Each row is a point on a landscape with many valleys, with its height.
From any point a ball takes the steepest step (drop divided by distance) to one of its 2 nearest points. It stops when none of these is lower. Distance is the straight distance between rows; heights are no part of it.
pesat: 82 148 121 126 139 24 102 109 142 131 96 118 152 39 118 131 129 173 120
 110 102 94 182  h=2.67
Mut: 125 142 94 160 144 128 112 71 136 184 169 128 115 96 133 100 122 157 182
 137 144 92 206  h=1.82
pif: 122 125 77 181 95 134 111 129 118 164 153 134 122 142 138 93 143 148 138
 134 116 146 192  h=1.92
ravuf: 104 128 142 121 97 90 53 145 133 148 116 72 104 95 151 108 129 131 93 94
 176 156 72  h=6.17
Noguk: 130 86 153 179 168 142 210 158 126 103 160 119 144 111 154 112 71 95 124
 149 140 160 153  h=7.20
buton: 120 113 88 160 139 144 92 79 135 185 154 114 92 117 137 133 103 150 163
 164 171 93 162  h=2.47
lol: 25 129 126 132 52 118 144 155 83 113 66 124 152 131 146 101 153 138 101
 111 148 106 174  h=3.31
bobog: 161 96 125 112 182 99 127 112 181 138 108 156 153 110 116 158 110 129
 125 132 112 149 121  h=3.46
vopus: 179 142 112 157 129 207 133 143 116 133 197 139 117 161 159 120 166 64
 194 106 82 136 129  h=7.52
Vop: 141 131 105 149 87 189 132 125 89 125 161 144 99 177 145 100 177 122 144
 121 95 108 159  h=7.64
Noba: 69 106 167 184 125 106 179 106 128 117 106 83 156 69 163 103 99 140 120
 132 149 95 138  h=7.04
Rebos: 132 108 76 200 154 160 61 124 140 193 167 116 102 143 167 145 93 94 170
 135 163 187 149  h=2.72
Kenu: 178 93 108 155 131 182 154 119 88 133 113 157 105 149 115 126 159 154
 114 183 128 115 147  h=8.47
mimaf: 57 176 113 132 76 113 87 126 110 142 179 102 92 116 121 105 121 181 119
 133 143 81 187  h=3.44
nele: 169 102 105 139 135 142 112 133 136 128 125 126 133 153 155 139 130 117
 115 130 141 175 73  h=4.46
Pufov: 76 121 136 136 124 79 177 98 137 113 67 151 155 98 77 136 126 156 141 94
 123 56 187  h=4.42
favo: 118 69 119 138 132 108 92 158 140 125 40 127 135 105 131 156 117 138 84
 65 157 152 42  h=5.73
bag: 141 79 78 128 123 128 115 139 120 137 63 168 124 201 92 163 150 139 123
 108 135 112 95  h=7.90
velug: 155 171 148 91 151 87 143 149 180 146 173 148 99 120 61 128 134 96 160
 128 27 117 145  h=4.87
ruf: 145 195 155 102 163 103 124 136 167 141 209 126 111 78 95 107 120 100
 159 147 45 113 174  h=5.05
bonem: 129 121 123 95 166 137 97 101 138 151 132 116 157 152 140 190 104 80 152
 112 142 152 65  h=3.79
seliv: 104 164 145 92 109 75 143 151 140 133 107 146 136 124 75 120 147 144 151
 113 106 88 153  h=3.92
nim: 131 86 110 182 183 150 96 144 150 162 130 133 139 144 154 156 102 82 157
 130 130 194 104  h=2.70
Debog: 149 147 148 93 176 124 128 104 161 144 126 148 131 118 98 137 120 112
 147 136 107 116 121  h=3.87
duguf: 40 130 139 122 49 92 150 141 122 104 71 148 161 115 119 113 161 158 81
 131 114 97 200  h=3.67
kavik: 126 125 170 92 153 70 164 148 140 89 108 130 157 103 95 132 100 140 104
 122 116 138 77  h=4.61
suzo: 166 141 171 133 141 185 154 145 132 123 188 149 146 153 155 130 154 77
 174 108 69 145 125  h=7.45
Malun: 135 112 176 152 148 159 220 131 120 89 147 133 179 122 150 101 90 95 138
 119 128 139 128  h=7.28
beza: 146 108 99 151 122 101 82 107 161 152 87 120 109 98 126 128 117 148 119
 124 165 136 106  h=6.52
roki: 173 155 172 74 138 126 138 173 148 89 174 144 140 138 116 120 133 91 120
 108 47 148 86  h=4.50
bopub: 137 128 122 145 109 166 163 155 82 81 114 114 147 202 141 126 138 98 90
 118 121 140 107  h=3.45
tez: 94 163 122 130 147 64 131 92 147 147 104 124 136 88 104 126 125 156 159
 129 129 99 175  h=1.81
Modok: 190 137 130 89 183 139 117 115 150 160 168 125 123 98 132 150 115 107
 119 194 140 159 120  h=5.49
vevat: 190 100 89 107 110 157 130 157 131 129 137 181 123 178 106 150 166 119
 136 108 99 137 88  h=4.71
zome: 93 172 165 129 117 100 138 121 125 112 163 120 146 125 121 102 140 124
 147 102 93 115 156  h=3.55
bibuv: 38 126 137 159 69 131 146 187 61 116 94 121 165 153 131 105 139 129 115
 80 120 132 140  h=2.91
nisos: 165 154 133 123 118 130 101 136 116 129 142 110 136 169 168 120 141 119
 135 96 133 183 90  h=4.14
geka: 156 151 111 61 107 118 115 126 109 122 122 154 85 149 62 135 142 163 104
 172 127 84 137  h=0.68
Zanep: 81 114 147 188 127 138 157 78 125 133 83 71 123 89 177 97 121 153 105
 166 177 87 158  h=6.96
Dolag: 81 156 115 171 62 119 117 111 116 150 169 138 105 136 139 79 143 151 136
 121 103 124 207  h=2.57
mogab: 206 114 86 81 111 143 83 131 132 137 138 175 87 183 97 148 152 169 119
 165 157 135 98  h=8.21
tig: 188 144 108 145 122 213 134 141 102 129 192 152 109 158 147 108 186 104
 142 141 95 126 145  h=7.58
fad: 86 131 125 117 91 163 142 175 71 96 74 105 149 188 147 109 137 124 84
 114 153 136 115  h=3.11
biva: 99 157 130 157 152 107 138 66 127 147 125 110 120 109 132 106 123 141
 171 125 130 102 204  h=1.02
zib: 194 93 58 137 111 180 120 109 99 152 140 167 81 157 100 150 169 152 124
 172 115 109 148  h=8.39
Kozit: 136 104 136 173 172 155 157 95 106 132 100 120 128 118 139 124 137 122
 148 151 162 102 145  h=5.10
tav: 103 81 147 154 140 140 153 123 125 102 61 112 141 110 143 135 120 131 91
 97 166 112 91  h=5.24
Zifo: 140 102 144 102 132 135 158 160 122 94 109 155 175 177 108 169 125 104
 144 60 92 150 67  h=4.03
vezom: 103 168 177 122 132 127 179 118 112 100 139 116 139 126 154 93 135 125
 141 137 125 125 154  h=3.28
vek: 180 142 116 50 157 170 109 113 143 134 178 172 124 150 120 185 140 88
 176 140 74 127 93  h=4.32
Zuv: 79 183 118 141 63 138 104 98 124 133 194 105 97 128 148 75 125 155 107
 165 112 109 209  h=2.99
Gata: 88 151 169 138 101 83 181 139 117 70 142 120 172 102 149 97 112 146 99
 121 86 143 164  h=2.73
rogus: 122 96 78 150 107 149 116 170 89 123 59 146 80 203 98 140 141 152 116
 126 144 107 117  h=7.81
Gite: 149 113 121 72 126 107 101 125 138 125 51 128 82 134 91 162 137 160 95
 160 162 99 83  h=8.06
kad: 153 139 177 124 164 152 180 144 143 112 166 142 174 134 156 100 108 87
 161 99 89 161 137  h=7.37
redez: 121 108 152 153 142 69 137 127 170 122 90 111 160 64 140 131 109 137 118
 96 139 142 122  h=4.60
sepat: 92 205 171 105 135 141 140 134 116 109 189 112 111 126 131 88 136 95 168
 104 94 110 139  h=3.78
pibe: 133 190 181 106 199 126 130 108 156 135 180 136 144 120 140 124 122 94
 163 126 98 166 123  h=4.53
regek: 171 130 147 128 168 161 129 93 111 145 143 113 125 76 142 132 126 117
 126 195 181 144 141  h=5.56
riko: 191 61 131 101 165 124 155 135 163 100 106 141 148 126 137 159 112 135
 90 146 147 170 73  h=3.60
gubus: 144 131 81 74 83 91 111 114 140 129 95 141 99 131 89 122 135 182 81 181
 126 63 168  h=1.72
Fofi: 117 101 160 82 145 90 148 144 165 87 70 145 157 117 91 179 112 144 112
 92 135 131 65  h=4.93
ketek: 144 173 136 102 147 160 124 126 154 147 218 144 106 105 116 139 140 97
 178 141 61 101 162  h=5.03
Guk: 154 129 108 102 88 133 125 157 128 127 118 167 150 196 80 120 170 138
 139 102 102 120 112  h=4.88
mup: 93 151 203 123 134 122 198 117 119 63 152 97 171 110 173 90 102 124 104
 125 123 139 140  h=3.01
felil: 129 146 109 94 97 72 95 119 156 142 107 97 81 112 104 123 122 191 85 174
 147 96 149  h=2.50
gam: 93 86 135 134 85 100 202 142 129 98 108 169 151 136 89 128 113 149 111
 99 98 97 169  h=1.83
vobur: 122 120 105 159 143 157 76 65 154 200 138 86 112 102 165 139 108 128 162
 138 211 128 123  h=3.02
pofe: 109 155 163 76 147 79 153 131 130 104 90 134 124 118 74 124 114 133 111
 120 118 91 127  h=4.25
nonu: 192 111 80 121 90 205 108 129 109 139 187 167 81 173 130 131 167 158 123
 179 125 131 129  h=8.32
koso: 109 102 171 133 141 108 125 114 156 122 72 82 143 82 142 139 126 143 115
 106 165 143 72  h=4.94
vudan: 100 110 127 142 73 86 177 144 120 67 130 154 167 125 119 116 129 162 104
 94 93 149 165  h=2.32
tefod: 131 117 82 155 92 160 122 130 94 131 114 158 104 195 116 126 159 139 124
 133 135 112 143  h=7.72
nuno: 124 154 148 125 195 152 136 103 129 145 150 126 143 111 165 138 138 76
 169 145 133 147 113  h=4.29
povak: 109 101 145 181 151 93 111 121 140 151 102 98 163 88 163 109 119 126 139
 106 134 169 140  h=4.24
terig: 176 133 77 87 70 151 93 146 121 124 162 160 99 181 121 118 162 148 114
 149 131 134 118  h=8.26
foto: 116 44 141 154 115 127 136 153 147 104 34 128 127 112 124 162 100 136 84
 73 173 106 54  h=5.50
foza: 116 114 155 153 157 157 191 100 93 97 99 134 140 129 114 132 138 122 132
 109 146 68 138  h=4.89
laket: 123 71 104 138 182 161 106 105 152 166 105 116 152 130 152 182 85 69 167
 117 121 172 74  h=3.32
Mil: 145 115 128 139 158 150 98 111 135 159 142 82 123 113 161 134 122 122
 134 146 192 139 87  h=3.54
muv: 151 140 121 99 163 158 113 103 128 126 151 148 145 153 121 160 144 67
 169 115 110 134 80  h=4.09
vogo: 143 168 164 78 124 102 152 170 168 99 158 144 125 138 91 121 138 112 137
 132 42 125 141  h=4.70
Derav: 167 197 151 92 137 147 109 134 119 116 216 115 130 154 155 140 113 69
 145 112 115 160 73  h=4.18
Filir: 121 159 96 110 112 82 79 105 164 152 146 126 92 105 97 137 104 190 138
 133 149 103 163  h=3.20
beda: 117 124 55 172 71 147 94 119 116 159 179 123 87 153 147 89 133 187 118
 175 132 121 194  h=0.89
Depan: 131 182 148 90 174 153 132 114 96 133 172 110 81 103 75 162 113 92 146
 169 103 88 135  h=4.51
mol: 113 134 112 139 92 61 81 126 140 134 111 97 120 96 147 120 138 155 106
 125 146 158 108  h=6.36
Dib: 112 117 100 205 123 87 87 116 127 149 123 98 135 82 168 88 120 139 146
 129 147 169 171  h=3.82
Gebi: 57 162 139 135 52 123 118 169 88 107 131 99 160 167 179 101 150 100 94
 108 128 168 154  h=3.57
kagom: 96 164 140 121 88 122 107 147 107 110 125 101 142 146 177 102 131 133
 116 108 139 164 113  h=3.83
zibi: 144 47 119 130 106 87 204 155 151 103 100 160 138 115 109 139 92 161 108
 125 146 136 122  h=2.05
gak: 63 109 160 159 153 116 190 109 110 116 75 139 156 111 110 123 125 128
 162 92 136 59 144  h=4.69
ver: 110 87 111 149 97 95 43 150 124 152 62 90 117 107 137 134 129 118 87 68
 171 166 52  h=5.96
Vulu: 159 185 136 102 159 164 113 125 129 150 221 113 70 113 93 153 101 87 148
 152 70 107 119  h=4.80
nagit: 104 123 106 212 141 118 59 105 135 184 169 95 113 105 179 106 102 124
 158 127 166 175 138  h=3.33
kifib: 134 117 101 86 132 123 122 125 138 114 63 157 133 162 96 158 152 146 109
 109 161 104 78  h=7.97
Tebom: 55 133 133 102 87 73 159 132 123 108 67 135 152 105 81 127 154 179 119
 100 92 79 198  h=4.06
nebi: 165 169 143 79 191 141 96 128 139 159 205 118 94 113 121 150 93 101 135
 173 117 138 106  h=5.13
Pek: 82 102 115 190 124 114 101 85 142 159 74 81 123 80 154 93 125 150 114
 134 176 119 150  h=6.85
botoz: 161 139 132 130 182 168 121 90 96 155 137 99 142 126 164 153 129 88 159
 152 181 135 79  h=3.95
Goda: 89 190 130 126 107 79 76 106 121 156 162 91 90 89 110 121 107 164 138
 126 132 98 157  h=3.70
tilon: 187 124 101 80 128 131 87 127 127 122 98 147 85 146 111 157 139 159 88
 187 159 133 77  h=8.14
vovaz: 163 180 163 102 161 167 117 137 139 139 193 125 140 128 156 135 118 84
 142 137 119 193 117  h=4.43
ris: 202 85 120 112 165 160 111 137 131 121 100 131 143 130 146 154 125 114
 85 154 169 167 31  h=4.19
nel: 131 168 139 110 170 139 106 95 99 132 152 134 115 125 102 140 143 114
 161 148 138 99 125  h=4.20
dipe: 114 84 109 197 128 122 86 135 145 142 59 102 111 104 148 112 112 138 110
 129 178 134 120  h=6.69
Foveb: 158 88 84 194 182 161 70 139 153 155 117 135 87 146 152 152 99 94 139
 139 147 157 134  h=1.94
Siso: 191 112 106 96 130 161 120 117 163 136 163 187 126 157 102 152 163 119
 160 136 61 132 120  h=4.52
mer: 134 73 128 114 89 70 233 135 125 74 98 171 153 102 81 129 99 167 90 124
 125 98 147  h=1.03
bogas: 172 131 139 71 124 116 140 169 147 94 145 168 158 175 111 137 146 116
 114 77 72 158 61  h=4.28
nir: 40 143 112 133 30 120 113 202 65 120 108 121 169 148 144 93 159 134 91
 86 111 171 179  h=3.30
demu: 133 214 157 119 140 172 127 130 105 122 215 104 123 147 149 122 124 72
 171 118 102 122 105  h=3.98
Dadiz: 105 83 161 212 154 137 197 129 121 99 134 104 147 77 171 94 93 133 118
 146 161 126 168  h=7.12
Nemi: 166 55 118 119 144 107 164 128 187 125 94 152 150 96 105 170 99 158 116
 140 142 135 102  h=2.88
kofa: 148 100 153 167 192 186 155 83 105 164 125 107 110 91 162 111 124 110
 136 179 186 124 171  h=5.30
feg: 117 159 123 58 88 119 112 167 103 111 97 132 97 158 97 127 140 162 92
 156 136 94 111  h=1.71
gula: 137 105 143 124 131 143 167 169 110 83 132 133 161 178 147 143 114 91
 118 79 130 161 90  h=3.75
tive: 98 126 129 87 73 129 117 170 100 108 67 114 135 156 121 131 145 155 74
 135 153 128 127  h=2.55

Where does a ball stop that starts at each point below?
vovaz: mer
tilon: Foveb
kofa: bibuv
Guk: Foveb
ruf: geka
pibe: biva
Noguk: Foveb
ver: Foveb
